Each row is a point on a tangle of strands that fork, close into loops and nearly touch. The rows are in no order.
Two points are linked if the straight distance between their rows is under 142. Some points are linked to none.
z_859: -28,28,-21,-9,19,-39,-4,-28,-19,-26,9,14,-34,-16,45,3,-41,27,-35,1,-4,26,-18,-10,-16,-9,-34,45,29,-29,-32,-12,-1,-49,6,-40,-5,10,15,-20,-13,-14,15,8,3,22
z_311: -7,-17,8,19,-5,-71,-12,14,-39,30,-3,62,26,-14,11,-20,8,6,14,-9,35,16,-11,12,-17,30,22,43,-15,7,35,-15,-7,-40,42,29,-21,30,-12,-1,-27,-16,53,6,21,-17
z_543: 21,4,-27,8,-1,20,-33,7,-17,45,22,-18,-2,-46,25,-6,6,17,9,7,8,34,8,8,-21,10,-16,5,-20,-1,30,-21,-4,-6,38,-23,19,2,-2,1,-14,5,5,-1,4,54
z_597: -1,-1,5,-9,31,-8,2,11,20,26,14,11,35,7,-5,27,14,18,63,-36,-16,-10,65,-5,64,9,-15,2,-5,5,-8,-8,20,-41,-10,34,-30,-11,19,10,-7,-32,17,12,7,-67
z_272: 11,-6,30,-19,33,1,4,12,16,-3,-19,9,27,4,12,23,22,3,55,-29,-26,-3,-9,-12,8,0,-33,4,-17,23,27,-21,8,-4,-2,29,18,11,-4,3,-10,-24,-9,-21,-4,-11
z_523: -43,-7,-13,-19,0,-12,-9,-41,3,-16,-5,12,-19,-13,52,6,-41,26,-4,-25,-37,0,-23,-18,-12,8,-28,25,27,-30,-20,-19,12,-35,13,-41,28,4,-15,-23,-21,-8,-24,-8,13,21
z_614: -37,19,39,-26,37,3,33,4,25,-3,5,33,-10,17,-27,16,-25,1,-64,49,15,36,30,0,10,-21,7,-5,-24,-8,-27,26,-9,-7,-38,2,-12,0,-14,-24,59,13,29,8,-12,-18
z_789: -16,34,1,-30,20,29,20,0,9,13,15,9,-32,20,-10,20,-19,6,-65,49,3,49,1,20,-13,-40,1,-15,2,-21,-23,31,-30,8,-20,-27,-12,-28,-30,1,26,42,-6,18,-15,15
z_485: 25,28,-12,25,-23,36,5,-35,-17,-7,-10,-39,-12,19,-38,-51,17,21,29,-10,-4,-33,-3,-35,-13,-18,22,13,10,5,-29,-37,13,44,-13,-33,28,-9,14,40,-6,-6,-18,18,-9,-7
z_228: -13,-44,15,-14,-27,-52,45,11,-26,-7,13,39,8,23,-14,3,-40,-16,-46,10,49,-15,30,-4,-29,38,30,6,4,-13,-8,12,9,-6,-6,25,7,14,-1,-37,29,30,13,-9,23,-16
z_607: 4,9,8,-10,25,-2,-33,19,10,8,-44,43,17,8,-3,35,18,14,62,-27,-28,-11,-24,4,47,6,-34,-7,-2,12,10,-3,-25,-4,-17,34,-11,4,1,10,-37,-21,12,7,10,-30
z_125: 31,-14,16,14,2,10,-9,7,8,-30,-13,-33,52,25,0,33,13,-9,59,-5,-40,-19,-26,-25,21,-7,-38,-4,4,37,26,-23,20,29,-51,33,31,-1,15,33,-9,-24,-40,-24,1,0
z_921: 9,35,-3,36,-41,24,8,-29,1,-38,-19,-56,9,24,-33,-29,-4,-3,1,1,-19,-35,-9,-22,23,-2,9,4,11,7,-29,-13,31,52,-44,-21,27,-1,18,50,-2,-14,-61,17,-14,9
z_647: -18,9,-5,-8,36,-3,-2,-44,6,-33,-10,-32,-4,-45,-15,-33,17,31,32,-26,-17,8,-17,-35,-5,0,-28,40,-13,1,-9,-55,39,-10,-16,-27,4,24,-16,9,19,-22,3,1,-1,-21
z_254: -15,-14,-13,16,-48,66,-1,-12,21,28,13,-5,9,17,-6,22,-4,-16,-9,1,-14,-16,52,8,48,37,22,-33,-8,-12,-25,4,18,32,-27,1,5,-9,-13,-28,20,26,-16,1,-15,-11
z_853: 34,-12,10,16,-4,-21,12,50,-15,-2,-1,19,6,22,-7,0,34,-27,18,-15,37,-21,-6,37,-27,-14,30,-25,25,26,40,47,-40,14,40,58,-13,0,8,19,-33,-23,6,-29,-7,3
z_540: 24,31,-56,21,36,29,-22,-20,2,-14,33,-72,-19,-52,34,-1,7,-4,-3,9,-22,36,-14,13,-3,-19,-54,17,1,-28,-19,-8,18,-19,13,-44,-24,-5,24,19,13,-7,-4,23,-11,9
z_45: 7,10,8,-17,-27,21,-8,19,-7,42,-12,-17,-20,21,-14,11,-12,10,-30,29,18,10,-5,21,-23,-22,21,-43,25,3,17,35,-24,24,-3,-26,3,-47,-28,29,-26,33,-45,12,15,52
z_794: -34,22,-18,-3,26,-25,-4,1,-30,11,36,33,-18,2,23,20,-40,23,-33,38,22,57,-1,-5,-13,-12,-28,17,1,-33,-30,-1,-5,-42,-10,-31,-15,1,0,-15,19,16,25,16,11,16
z_522: -16,-3,-13,35,-19,39,-30,-11,-17,49,30,59,-5,-19,13,15,43,8,8,6,3,30,6,5,43,6,6,39,-23,1,-11,-2,-35,-8,22,3,-27,1,-30,0,-17,8,56,27,2,-18
z_386: -3,20,21,-51,-24,-24,6,22,-28,-10,-6,40,-39,6,4,-2,-11,-3,-38,28,27,-8,3,6,-51,-21,-16,17,15,19,43,10,-39,-4,40,15,13,4,-20,-3,-33,-4,-15,-36,19,23
z_111: -11,-10,46,-30,28,13,11,-15,25,18,6,-37,19,-29,13,-8,-8,23,-12,7,-15,23,14,-27,-10,-10,-15,7,-26,21,42,-55,54,3,-7,-26,50,1,-34,9,23,13,-28,-16,11,24
z_143: -16,-18,-6,-3,28,-16,17,19,26,8,4,-3,24,29,8,35,-17,-14,-3,6,-24,8,7,9,17,-4,5,-51,6,-26,-26,51,-4,-15,-23,9,-32,-29,12,-16,21,19,-11,-5,-19,-15
z_198: -15,-4,-25,22,-27,4,-26,15,-13,32,3,55,-49,-7,12,12,9,-4,-2,-9,23,-22,-39,36,-10,-4,77,-17,19,-3,-16,47,-45,21,16,11,-26,-2,-23,16,-32,6,6,25,18,21
z_775: 12,-1,-18,6,10,7,-41,23,19,8,-38,48,-15,-17,-14,33,19,-20,55,-8,7,-38,-26,22,20,21,7,-38,-16,-6,15,-6,-43,38,-11,34,-18,36,-6,-9,-5,-4,37,13,8,-36
z_237: -1,6,42,13,-25,-32,33,1,-30,-13,-2,-14,46,33,-39,-49,5,8,-16,-4,26,-5,0,-21,0,3,39,24,-4,38,7,-22,35,4,-24,-3,19,-20,5,38,-16,-15,-28,5,28,6
z_480: -11,1,22,-5,6,47,-17,-27,-5,11,-21,6,12,5,-30,12,33,22,61,-4,-18,-7,-30,-30,19,-9,-11,1,-15,13,-20,-16,-4,30,-25,-11,0,-28,-27,14,7,11,-2,23,10,-37
z_58: 35,1,-37,-15,2,7,-27,7,-17,57,9,-28,-9,-21,-2,9,-25,37,62,27,22,-4,30,-4,-26,14,-12,-14,3,-36,0,-43,38,-16,-3,-36,14,-9,23,15,-6,31,1,38,33,-1
z_280: -7,-59,11,27,-26,44,10,-11,-3,7,18,17,41,12,0,-7,42,-24,33,-15,1,-5,-10,-16,13,15,19,-8,-33,16,-11,2,3,35,-11,26,18,-3,-35,-24,22,22,15,-22,-1,-33
z_898: 2,3,31,-44,20,-18,38,17,12,-4,28,22,-16,-12,-29,0,-6,-9,-42,50,45,11,25,9,-42,-19,10,-7,-23,-4,8,13,-18,-3,9,24,-12,7,-14,-22,56,31,37,-14,4,-11
z_641: -19,-4,-28,13,26,-9,-14,-52,15,-29,25,-40,10,-43,19,8,-11,25,33,-18,-22,11,-2,-25,31,17,-64,31,-4,-12,2,-38,40,-42,-16,-19,11,16,-4,26,7,-40,-15,6,15,-6
z_638: 30,-19,-3,-16,-52,27,-2,24,-7,6,-9,30,-63,29,-23,4,10,-20,32,30,57,-51,3,-4,-23,-15,37,-24,21,27,2,1,-47,59,-21,3,9,6,-4,16,-2,8,0,18,35,5
z_634: 12,-4,-15,-23,-15,-40,-3,23,-6,12,-20,15,-20,-13,-12,17,-36,0,16,-10,30,-40,26,25,-32,31,26,-20,24,-38,15,-9,3,-10,20,3,6,26,33,-43,2,4,16,-3,8,11
z_796: 8,10,23,-8,-1,70,-35,-20,12,39,-32,-7,-6,-7,-17,-3,24,23,60,1,-36,-19,2,-23,5,-3,19,-22,-6,10,17,-44,7,49,-7,-8,48,-2,-16,18,-6,1,-1,3,-8,-22
z_345: 24,24,-12,-6,3,-7,-18,28,-18,20,2,-36,-27,-33,15,-7,2,6,-32,3,18,3,16,38,-48,-10,1,-5,15,-8,52,5,-2,-3,62,-9,7,9,23,-1,-14,-1,-6,-14,-7,56
z_243: -28,7,-35,34,13,-8,-9,-11,10,0,-7,-3,1,20,33,13,-12,-13,-42,-9,-38,8,-26,30,24,-3,24,-20,20,-40,-37,67,-10,-10,3,-8,-45,-28,19,3,-6,-3,-10,7,-28,6
z_551: -3,-17,-18,-20,0,-36,-2,31,2,-17,-16,-6,12,20,44,37,-41,-13,-29,11,-25,22,-24,4,-16,8,-41,-23,12,-3,25,18,-15,-7,-15,3,12,1,1,0,-16,13,-45,-15,0,49
z_821: 2,-1,1,11,-46,21,8,-18,-36,24,25,-4,7,47,27,-10,-17,22,-27,-14,11,15,22,1,-12,2,9,25,34,3,-23,11,-4,-7,28,-27,25,-45,1,14,-48,8,-37,15,11,44
z_203: 4,-8,-25,-3,0,-36,-24,14,3,-44,-36,31,-1,-8,31,32,-39,-25,6,15,-9,-6,-30,4,1,26,-52,-2,-4,-6,15,0,-21,1,-25,27,14,45,9,-26,-9,-2,-8,-11,-2,3
z_212: 16,-17,-22,-6,-14,-20,1,22,21,2,-21,-43,11,-35,-4,18,-40,-18,-20,8,-4,-12,15,16,-14,32,14,-39,-17,-21,54,-16,34,18,-9,4,27,33,25,-12,26,12,-32,-12,-12,55
z_640: 12,-4,-1,11,-19,30,26,-9,25,-34,-1,-45,-20,-16,-8,-24,-2,-37,-56,-5,-13,-25,30,5,8,5,21,-8,2,-17,-17,7,19,17,13,2,-8,23,37,-33,32,-5,-3,-6,-41,-10
z_397: 61,-15,-18,17,-24,23,1,31,-2,-30,1,-35,49,53,-11,26,24,-16,44,15,-6,-5,8,-11,16,-4,-37,-15,24,37,25,3,7,28,-41,33,18,-16,32,36,-15,4,-38,1,5,22
z_515: -16,16,27,-44,-23,-17,10,25,-28,30,-7,5,-22,23,-14,2,-34,27,-40,27,31,1,8,5,-43,-9,0,-16,28,10,27,27,-5,-11,23,-27,20,-34,-20,17,-26,28,-43,-17,27,47
z_389: 2,2,1,-12,-17,-11,12,-13,-23,-9,8,11,-29,-34,-31,-43,13,8,-28,8,47,10,-5,-9,-53,-1,29,41,-25,5,14,-45,9,2,19,-16,9,29,-21,-21,12,4,40,4,19,13
z_913: 15,-5,26,18,-17,-3,8,39,5,-2,-7,1,13,6,-30,-24,19,-29,-15,7,21,-9,-4,15,-5,6,35,-16,-15,45,47,19,-13,29,-5,32,7,9,-14,15,-10,-13,-14,-22,5,30
z_663: 39,19,22,-28,12,30,-11,7,22,-5,-37,-35,-30,-13,-27,-25,11,2,23,9,-14,-26,9,-11,-26,-20,-4,-17,-7,24,35,-44,6,38,-3,-5,39,24,13,5,-5,-4,-14,-8,-12,2
z_537: 11,15,1,14,-22,14,22,-31,6,-60,-20,-25,-48,-23,-33,-46,18,-34,-48,-4,7,-31,-19,3,-6,-10,29,13,-10,3,-25,3,-3,46,-9,-4,2,31,10,-8,23,-8,2,3,-29,-13
z_616: 10,-11,7,-20,41,11,23,0,25,10,36,-42,18,-30,24,13,-14,-2,-13,9,-7,40,39,-10,-1,4,-46,-1,-36,2,37,-40,39,-21,1,-7,16,7,-17,1,39,8,-6,-14,-12,29
z_776: -15,10,-11,-31,3,-4,-16,-25,-10,30,-30,38,-51,-26,-10,-16,13,39,32,-10,10,-5,-45,-8,-34,-18,21,0,-5,-18,-31,-30,-21,2,25,-46,7,-3,-29,-16,-5,17,27,21,23,-13
z_619: -16,-8,-12,22,10,-26,17,1,-7,49,44,9,45,5,-7,-2,3,10,24,-22,1,15,68,-8,47,25,19,9,-25,-10,-34,-5,46,-54,3,6,-48,-19,17,5,17,-5,36,27,1,-42
z_726: -9,-21,-20,23,-4,-29,-16,-10,11,-50,-18,33,-9,-4,13,16,-44,-34,-41,26,8,-1,-17,13,18,41,-9,15,-7,-13,-23,23,-7,15,-30,30,-17,57,-2,-41,28,-4,17,-13,-20,-28
z_239: 0,2,-7,14,9,3,5,2,32,-10,13,-35,-3,-13,31,-6,-6,-33,-37,-28,-28,-14,37,25,9,11,20,-7,18,-20,4,15,30,-21,39,6,-20,9,52,-34,18,-19,16,-17,-40,7
z_124: 41,30,-14,12,35,37,-17,3,17,-35,-7,-62,-8,-18,-27,-6,30,2,43,-7,-25,-13,-1,-5,22,-17,-33,-2,0,0,-5,-13,3,2,-8,0,-16,10,35,39,-13,-34,1,14,-14,-26
z_834: 25,5,36,-37,20,-13,21,21,-11,-30,-2,33,1,12,-28,-2,28,-19,3,37,37,12,-18,-13,-20,-17,-44,15,-28,46,22,-7,-33,13,-28,24,-6,3,-22,3,3,11,6,-7,28,-24
z_159: 41,33,-39,23,13,27,-17,3,4,-34,-2,-79,-15,-24,-8,-22,18,-8,-10,12,-15,16,-20,11,-3,-18,-34,9,1,-6,4,-12,10,19,-12,-20,-3,7,34,41,-14,-16,-24,18,-12,25
z_73: -4,-11,1,6,7,37,0,-21,43,-26,-9,-52,2,-21,-8,9,2,-17,41,-29,-42,-41,26,-14,36,25,-20,-13,-11,-19,-17,-4,39,3,-15,16,5,17,25,-6,44,-24,-18,-15,-29,-44
z_505: -15,12,-13,35,45,10,-5,-7,37,5,-2,-53,6,-33,16,-27,38,-15,-30,-13,-42,30,-46,20,8,-23,17,-23,-12,-4,19,28,6,-7,30,-30,-36,-21,-2,21,17,-4,3,0,-42,26
z_63: 20,4,-29,45,-26,22,-3,-4,1,1,-6,-67,23,11,-35,-10,-10,-13,-1,25,-4,-17,-24,-6,4,3,33,-39,-4,-12,-12,-8,29,55,-48,-36,23,-25,20,47,19,17,-51,17,-7,38
z_623: -20,-4,21,20,25,-30,-4,-5,-3,-6,-4,33,45,26,9,-8,0,24,42,-40,-15,8,-1,-18,59,13,-9,31,10,13,-39,21,7,-53,-7,26,-36,-10,-1,17,-19,-32,19,17,2,-54
z_947: 9,-15,-26,-19,3,5,-6,3,13,17,34,-39,14,20,22,61,-56,6,6,31,-10,9,38,-9,9,5,-51,-30,14,-21,-20,-2,34,-4,-37,-31,11,-27,3,4,8,39,-46,9,11,13
z_144: 7,4,-35,-5,14,21,-3,-33,6,-22,20,-67,-18,-6,6,29,-34,10,21,13,-11,-4,9,-14,5,-4,-54,-8,6,-34,-49,-1,33,2,-35,-38,5,-15,8,20,19,23,-52,22,-4,-18
z_861: 26,14,-1,-7,37,13,-27,-10,44,-24,-19,-53,-8,-37,-16,12,-8,9,67,-32,-30,-44,30,-5,23,3,-29,-9,7,-26,4,-32,32,-13,-2,16,9,24,43,8,-2,-47,-11,-4,-7,-30
z_333: -18,-31,48,-31,16,-41,24,-9,-3,-48,-21,24,35,31,6,3,-8,-12,24,3,-4,-13,-42,-39,-11,-11,-33,9,-10,23,-34,20,3,7,-34,21,9,-11,-12,-17,19,10,-8,-9,10,-57
z_926: -11,-13,-14,-15,29,23,10,26,30,12,25,18,16,34,1,57,5,-20,-14,31,-17,46,33,18,17,-24,-27,-35,-8,-8,0,41,-28,2,-24,35,-31,-10,-8,-24,39,30,12,-20,-20,-11
z_570: 3,17,9,28,-13,22,-31,15,-14,28,1,49,-18,-10,-13,-1,57,6,9,-16,5,-10,-6,13,35,-8,31,13,4,14,4,7,-51,-4,48,23,-27,8,-11,7,-49,-28,64,18,8,-27
z_227: 0,-16,23,-16,-42,-26,4,8,-4,-9,-51,4,5,30,-4,4,-24,-15,20,9,-2,-54,-15,-14,-20,5,17,-26,5,20,32,-17,14,25,-14,20,49,12,24,-4,-4,-6,-31,-33,4,16
z_581: -13,-39,12,10,6,-15,35,10,-11,30,43,-18,71,17,4,2,1,4,13,-10,10,26,32,-18,7,20,6,-2,-23,1,-9,-7,45,-26,-15,-1,2,-31,-3,2,23,20,-3,-3,19,-13
z_998: -9,-44,5,-5,-10,34,19,-15,3,9,18,41,-8,0,-8,3,31,-23,23,1,21,-26,9,2,-5,4,28,-11,-27,-6,-33,2,-25,22,-7,19,-5,8,-28,-40,30,33,31,0,8,-45
z_941: 24,-5,21,-2,-25,61,9,-12,-2,-9,0,10,-30,18,-16,-34,51,-12,14,-1,10,-15,-1,-9,-11,-30,14,17,4,28,2,-9,-33,19,25,12,18,-6,-10,-3,-29,-12,11,-2,4,-16
z_370: 7,-9,-31,5,-7,17,4,-24,-42,-34,14,-1,7,15,13,-4,9,5,38,-15,-4,-3,-14,-30,1,2,-50,38,23,-7,-42,0,-13,-24,-11,-3,-9,-17,8,1,-9,-9,-7,14,12,-31
z_920: 14,5,-54,38,-31,9,-28,-16,-13,-3,-16,-20,-6,-8,-18,4,-18,-12,28,30,8,-10,-52,-8,-14,19,1,-25,-9,-16,-14,-23,11,52,-45,-43,21,-5,1,34,13,16,-32,27,16,42
z_502: 20,-1,34,-32,-36,8,24,37,10,4,-33,-10,-5,41,-28,27,-7,-12,5,23,12,-46,32,3,4,-20,2,-40,27,31,42,13,0,38,-16,28,21,-14,23,16,-10,12,-55,-16,-6,4
z_820: 8,19,-6,-6,-6,-20,-4,7,-9,11,5,1,-45,-11,-8,-5,-11,4,-26,10,41,-18,11,31,-32,-11,33,-6,24,-22,-14,2,-12,-2,30,-16,-24,-5,34,-21,-6,3,11,14,3,17
z_74: -45,-22,20,0,-33,17,9,-21,-18,46,17,21,22,7,25,-36,-6,21,-26,-35,1,17,13,-8,-9,8,27,32,5,6,13,-12,6,-25,47,-16,29,-22,-30,-7,-29,0,3,-8,11,24
z_169: -29,-5,24,10,5,-61,-5,-5,-8,-1,-1,60,21,-12,15,-30,-17,8,-43,-12,23,35,-18,4,-11,27,24,44,-18,20,19,7,1,-33,24,8,-8,22,-39,-23,6,-15,51,-11,4,7
z_147: 5,22,-20,32,16,-37,-15,0,-1,-24,13,-12,-5,-1,31,-8,-3,-31,-28,-17,-2,-28,4,36,-1,11,35,9,43,-32,-9,42,6,-17,47,14,-49,8,85,-29,-9,-27,33,2,-33,-4
z_627: 1,-34,-39,13,1,-22,20,-19,-48,-12,42,-4,31,28,44,19,-21,4,21,-11,4,22,-21,-25,-12,10,-42,20,16,-24,-60,13,4,-36,-9,-24,-4,-28,6,-2,-9,16,-12,6,13,2
z_904: 38,4,11,1,-29,10,12,37,-2,-10,0,-21,15,31,-13,3,9,-17,-17,17,8,1,20,2,13,-1,-15,-10,15,34,30,11,-11,14,-18,27,9,-10,7,11,-30,-1,-39,-6,-1,26
z_609: 7,21,37,-49,13,1,19,-12,15,-11,-19,-34,-19,-22,-22,-52,2,34,-17,4,-4,2,26,-25,-34,-29,-6,30,-10,31,36,-57,43,10,-2,-26,56,10,-8,8,-4,-6,-15,-15,11,7
z_49: 14,-4,-23,27,-17,-32,-15,53,-24,20,13,14,14,16,16,18,-1,-15,-25,-8,24,-17,38,58,-7,14,21,-21,30,0,28,34,-22,-2,37,53,-21,1,38,-1,-32,-18,5,-17,-2,32
z_793: -27,20,18,-12,2,-16,-7,20,-23,9,11,69,-11,1,28,10,-7,7,-51,24,14,32,16,19,-10,-3,-20,41,-2,12,40,2,-40,-22,27,26,-4,23,-19,-19,-15,-13,34,-25,7,17
z_188: -14,-16,-9,-17,-3,19,-18,-41,8,5,-27,-8,-24,-26,32,-7,-19,22,45,-31,-34,-30,-31,-15,-26,11,-11,3,6,-29,-2,-32,19,-6,27,-32,47,26,-4,-33,1,-8,-9,-19,-9,7
z_990: 8,-5,-10,2,-18,57,-10,-51,-16,15,28,-35,7,23,42,8,-11,30,10,-9,-18,25,18,-12,4,-11,-22,31,30,-4,-28,-7,15,-14,14,-46,25,-38,-23,20,-30,17,-44,16,4,22
z_100: -29,-7,-9,6,-12,60,-11,-23,40,-2,-13,-19,-14,-15,-1,11,6,-24,7,-16,-47,-18,5,5,42,31,-10,-32,-18,-29,-24,15,7,30,-13,1,0,13,-12,-20,49,11,-18,-14,-35,-40
z_137: -14,-12,48,-41,1,-35,46,10,0,12,13,9,10,-2,-28,-13,-22,4,-39,1,32,0,50,-4,-25,18,20,6,-14,-11,20,-9,27,-18,4,11,-2,14,-4,-29,38,19,19,-19,7,-9
z_546: 32,3,2,3,-25,32,-8,-11,-9,-4,-2,16,-45,-9,-35,-45,48,-9,35,5,8,-32,-21,-29,-34,-21,62,0,-16,36,19,-39,-29,53,16,8,28,18,-14,35,-6,-24,31,-14,9,-1
z_161: -14,-18,4,40,-18,-19,4,-5,-22,26,17,18,73,33,-11,5,5,5,21,-17,8,17,-5,-11,34,25,23,0,-16,15,-34,18,22,0,-36,6,-10,-37,-19,19,0,17,-7,19,20,-13
z_684: -9,17,-47,23,40,3,-33,-21,27,10,0,-54,-17,-53,39,-10,1,11,1,-31,-52,24,-42,21,0,-7,-17,-5,0,-36,7,-1,31,-21,33,-55,-15,-7,15,13,7,-11,3,0,-31,30
z_121: -28,-38,1,-27,17,-43,5,-15,-4,-12,-17,38,26,9,14,29,-25,6,53,-18,-8,-19,-20,-27,-5,33,-25,5,10,-21,-41,0,6,-18,-24,15,-5,4,-3,-40,19,15,9,-1,15,-59
z_66: -13,18,19,-17,18,5,-1,-4,26,-36,-29,35,-53,-1,-9,-3,13,-24,-25,13,-6,-22,-25,13,9,-24,16,-16,7,3,-17,29,-48,16,2,24,-29,19,-7,-23,7,-8,30,3,-19,-42
z_373: -24,40,13,-27,22,-7,28,-12,-8,19,29,19,-19,29,11,0,-33,39,-44,20,9,47,9,7,-18,-47,-6,16,18,-34,-42,20,-23,-28,10,-39,-4,-37,-10,-1,6,26,4,19,-1,15
z_601: 4,-30,-7,33,-37,40,3,9,-12,26,50,11,50,36,24,8,30,-12,-14,-21,-11,30,65,9,46,15,3,18,2,21,9,11,-5,-8,17,32,-8,-21,-1,-13,-22,-4,12,-16,-2,6
z_672: 3,-1,6,30,35,0,15,26,9,-12,39,22,37,23,-1,15,20,-29,-19,20,11,40,23,14,37,-8,-7,-7,-16,19,-2,39,-18,-12,-16,44,-46,0,-5,-19,36,1,48,-14,-22,-29
z_329: -50,45,34,-17,11,-25,1,-26,10,7,-46,30,-11,-18,-26,-42,6,59,-10,-45,-17,-10,-10,-14,17,-2,26,34,5,8,-22,-25,29,-22,4,-33,4,-1,-26,-3,-19,-27,21,18,10,-22
z_226: 22,-15,-8,24,-10,-9,-10,16,-39,24,27,30,0,-22,3,-32,39,-1,22,-14,36,2,-8,15,-17,1,34,29,-4,12,22,-8,-23,-7,59,15,3,0,10,2,-30,-22,45,-5,15,8
z_350: 18,24,20,8,27,7,0,36,24,36,-5,2,10,-33,-32,6,37,5,10,1,1,7,29,26,31,8,24,-27,-39,10,29,-2,0,-3,15,21,-28,8,2,0,18,-1,40,1,-15,-7
z_984: 16,-3,0,0,20,31,19,25,-9,15,50,-5,27,-26,26,7,26,-12,-21,19,8,42,59,13,5,8,-38,25,-35,8,53,-35,-6,-23,21,24,-6,15,-4,-17,19,9,34,-17,-8,9
z_731: -1,-1,23,-9,-46,-36,17,3,-36,-19,-28,9,2,39,-23,-34,-21,4,-10,9,31,-37,-12,-26,-38,-4,31,16,19,36,17,-16,15,11,-13,-8,38,-13,13,20,-23,-8,-36,-10,33,27
z_205: -26,-23,-24,13,-10,-17,-3,-6,-29,8,33,32,26,24,44,25,-16,4,-25,8,-2,58,-20,-6,-15,2,-23,20,1,-10,-24,23,-29,-29,2,-12,3,-22,-24,-12,-4,18,3,-8,11,25
z_289: -2,-4,21,-15,8,-64,32,21,-16,-35,5,-17,25,19,10,0,-33,-1,-47,5,-2,22,-14,-13,-16,-5,-16,6,2,21,15,15,18,-33,-6,-3,16,-5,3,14,-15,-10,-35,-19,22,36
z_218: 32,6,-8,-7,-10,28,12,2,1,-43,-18,-8,-43,3,-9,-16,38,-41,-10,17,8,-26,-20,8,-12,-33,-9,-1,15,12,-6,11,-47,25,10,6,-13,11,17,-11,-12,-10,0,-1,-15,-14
z_658: -1,-3,7,17,-19,-3,-19,-4,-13,10,-15,14,14,10,-20,6,4,7,32,7,7,-4,-48,-13,-1,6,12,-18,-11,10,-20,4,-5,35,-37,-19,5,-16,-17,17,-2,11,-20,15,22,11
z_136: -41,9,14,-4,5,-42,-2,-45,15,-39,-29,16,1,-29,-7,-35,-22,19,-21,-37,-17,5,-18,-31,5,24,0,47,-12,13,6,-43,46,-24,-19,-26,17,36,-16,-17,10,-28,13,-6,5,-1
z_747: 12,-3,-38,-12,14,27,-14,-29,9,-42,10,-45,-15,12,12,45,-18,1,56,-6,-28,-10,-1,-16,15,-14,-67,-1,37,-31,-43,19,-10,-17,-15,-3,-15,-18,15,9,-3,-3,-34,11,-9,-39
z_48: 0,-15,23,-34,-43,7,31,3,21,-5,-30,-39,-23,3,20,-14,-28,-15,-49,-7,-22,-26,16,6,-5,-12,26,-39,14,7,36,31,12,19,40,7,39,5,19,-13,-13,0,-50,-29,-36,30
z_691: 15,26,-54,28,-23,23,-22,-43,-18,-34,-14,-32,-38,-13,-15,-36,7,5,31,5,-2,-12,-70,-22,-33,-12,-13,9,1,-23,-39,-28,-10,57,-20,-55,17,3,1,43,19,7,-25,27,-10,13
z_983: -11,0,10,33,24,-5,14,5,14,-49,13,5,25,3,-1,-5,-6,-29,-51,15,-9,21,14,-4,42,20,-20,13,-24,12,-22,16,0,-2,-27,30,-26,25,-5,-9,44,-6,23,-4,-26,-27
z_835: 28,-31,18,-39,4,-4,61,10,6,-44,8,-34,-6,7,6,0,-13,-33,-29,13,0,6,-1,-9,-29,-26,-29,-20,2,7,-5,34,-11,1,12,10,16,-8,15,-15,18,25,-19,-22,-22,-3
z_718: 25,-18,-17,13,1,20,-17,24,12,11,13,28,-29,-28,-19,13,34,-28,26,-2,16,-35,11,28,3,10,37,-31,-21,-9,5,-9,-23,21,22,33,-24,27,8,-24,14,5,53,3,-1,-34
z_539: 14,4,-23,7,7,37,-23,-13,-5,16,23,-27,5,-26,31,7,6,21,34,-3,-15,21,14,-16,11,-1,-50,33,-2,0,21,-45,15,-22,7,-25,29,3,-3,22,-31,-12,-18,12,9,23
z_18: -30,44,30,-1,33,-36,-20,1,20,-11,-34,65,-36,-9,0,-13,6,8,-25,0,-2,-1,-39,21,10,-17,25,4,1,13,0,26,-38,-11,22,9,-32,23,-24,-22,-8,-17,53,-4,-11,-23
z_174: 10,-9,-5,-29,-8,-3,-13,-8,4,1,-23,17,-20,-9,12,4,-28,12,49,-39,-12,-59,14,5,-8,22,-1,-4,33,-43,-12,-27,9,-23,27,-1,20,22,36,-44,-12,-15,12,-6,0,-20
z_778: -8,-16,6,34,-2,-4,-6,29,19,17,-1,-1,13,-4,-8,-7,29,-33,-47,0,11,13,-38,35,10,-6,68,-40,-20,17,31,53,-21,21,-4,34,-35,-10,-29,16,-3,-1,3,-6,-8,31
z_779: 12,-22,-25,33,-38,0,-12,32,-25,41,28,6,49,33,25,22,11,10,19,-28,5,6,40,23,18,30,0,-7,22,6,25,12,-1,-11,22,22,11,-20,19,1,-50,-6,-12,-18,12,34
z_657: -10,-36,48,-38,10,-83,34,5,-14,-22,-24,13,32,24,5,6,-23,-2,0,-24,3,-2,-36,-22,-41,7,2,-11,3,8,5,28,24,-19,-1,1,15,-5,-3,-14,8,14,-20,-36,5,-2
z_164: -10,18,2,-12,2,-2,-23,-5,-24,50,-2,56,-25,-35,-17,-5,26,31,18,21,20,30,-23,-9,-8,-16,3,25,-25,3,-3,-29,-37,-10,25,-28,-10,2,-45,15,-12,13,45,31,23,-9
z_781: -8,-11,-44,-7,-4,19,-18,18,9,35,1,-13,-20,20,9,39,-18,-11,-45,46,-4,27,0,31,-6,-14,10,-46,18,-25,17,38,-31,14,-17,-12,-20,-30,-16,2,0,42,-29,6,-4,39
z_889: -17,44,44,-1,7,-38,-8,-1,10,4,-37,49,-20,-7,-51,-23,13,28,-14,-7,25,-13,-12,7,14,5,47,14,-13,16,-13,-5,-6,-2,-7,2,-32,16,-14,-7,-12,-10,37,14,16,-23
z_14: 1,36,25,-32,49,-29,9,9,35,8,-12,-21,-14,-21,-22,-2,-5,32,3,-12,-1,0,24,1,12,-20,-9,-7,10,1,4,-19,26,-40,-2,-13,-14,3,16,7,-9,-19,4,7,5,-4
z_555: -4,19,7,24,32,3,-9,34,28,30,7,-22,19,-24,-13,0,32,-12,-31,10,-10,37,-5,26,31,-15,28,-31,-29,12,34,32,-5,-8,6,1,-45,-13,-13,20,23,5,22,8,-20,28
z_392: -36,-3,47,-4,11,-16,30,-22,-6,-5,5,27,52,20,-4,-50,17,22,4,-38,-12,18,12,-30,36,-5,1,58,-4,38,-13,-7,6,-36,-13,18,-19,-15,-18,21,-14,-24,11,18,8,-54
z_897: -35,11,-50,43,-9,-19,-36,-9,-4,11,-5,40,-25,1,29,14,-22,-15,-24,6,1,-13,-44,42,13,10,43,-16,20,-45,-38,49,-33,8,-6,-4,-49,1,4,-10,-9,7,14,26,-13,12

A tip is a point with one link. Name the tips that can be reached along the links from each point below, in the order of the rows.
z_983 => z_198, z_121
z_623 => z_984, z_392
z_125 => z_254, z_237, z_280, z_601

A piece is two or more points that can be reached from each other along the links. Count, over all rows, the pieces, the separate loops (a circle has one, a figure eight two, a Y none), the forks (points with three links) and the tips (points with one).
pieces => 4
loops => 2
forks => 10
tips => 14

How many points has the smallest loop of links through each point below? Write 0 if it is on no loop.
z_920 => 5
z_125 => 11
z_136 => 0
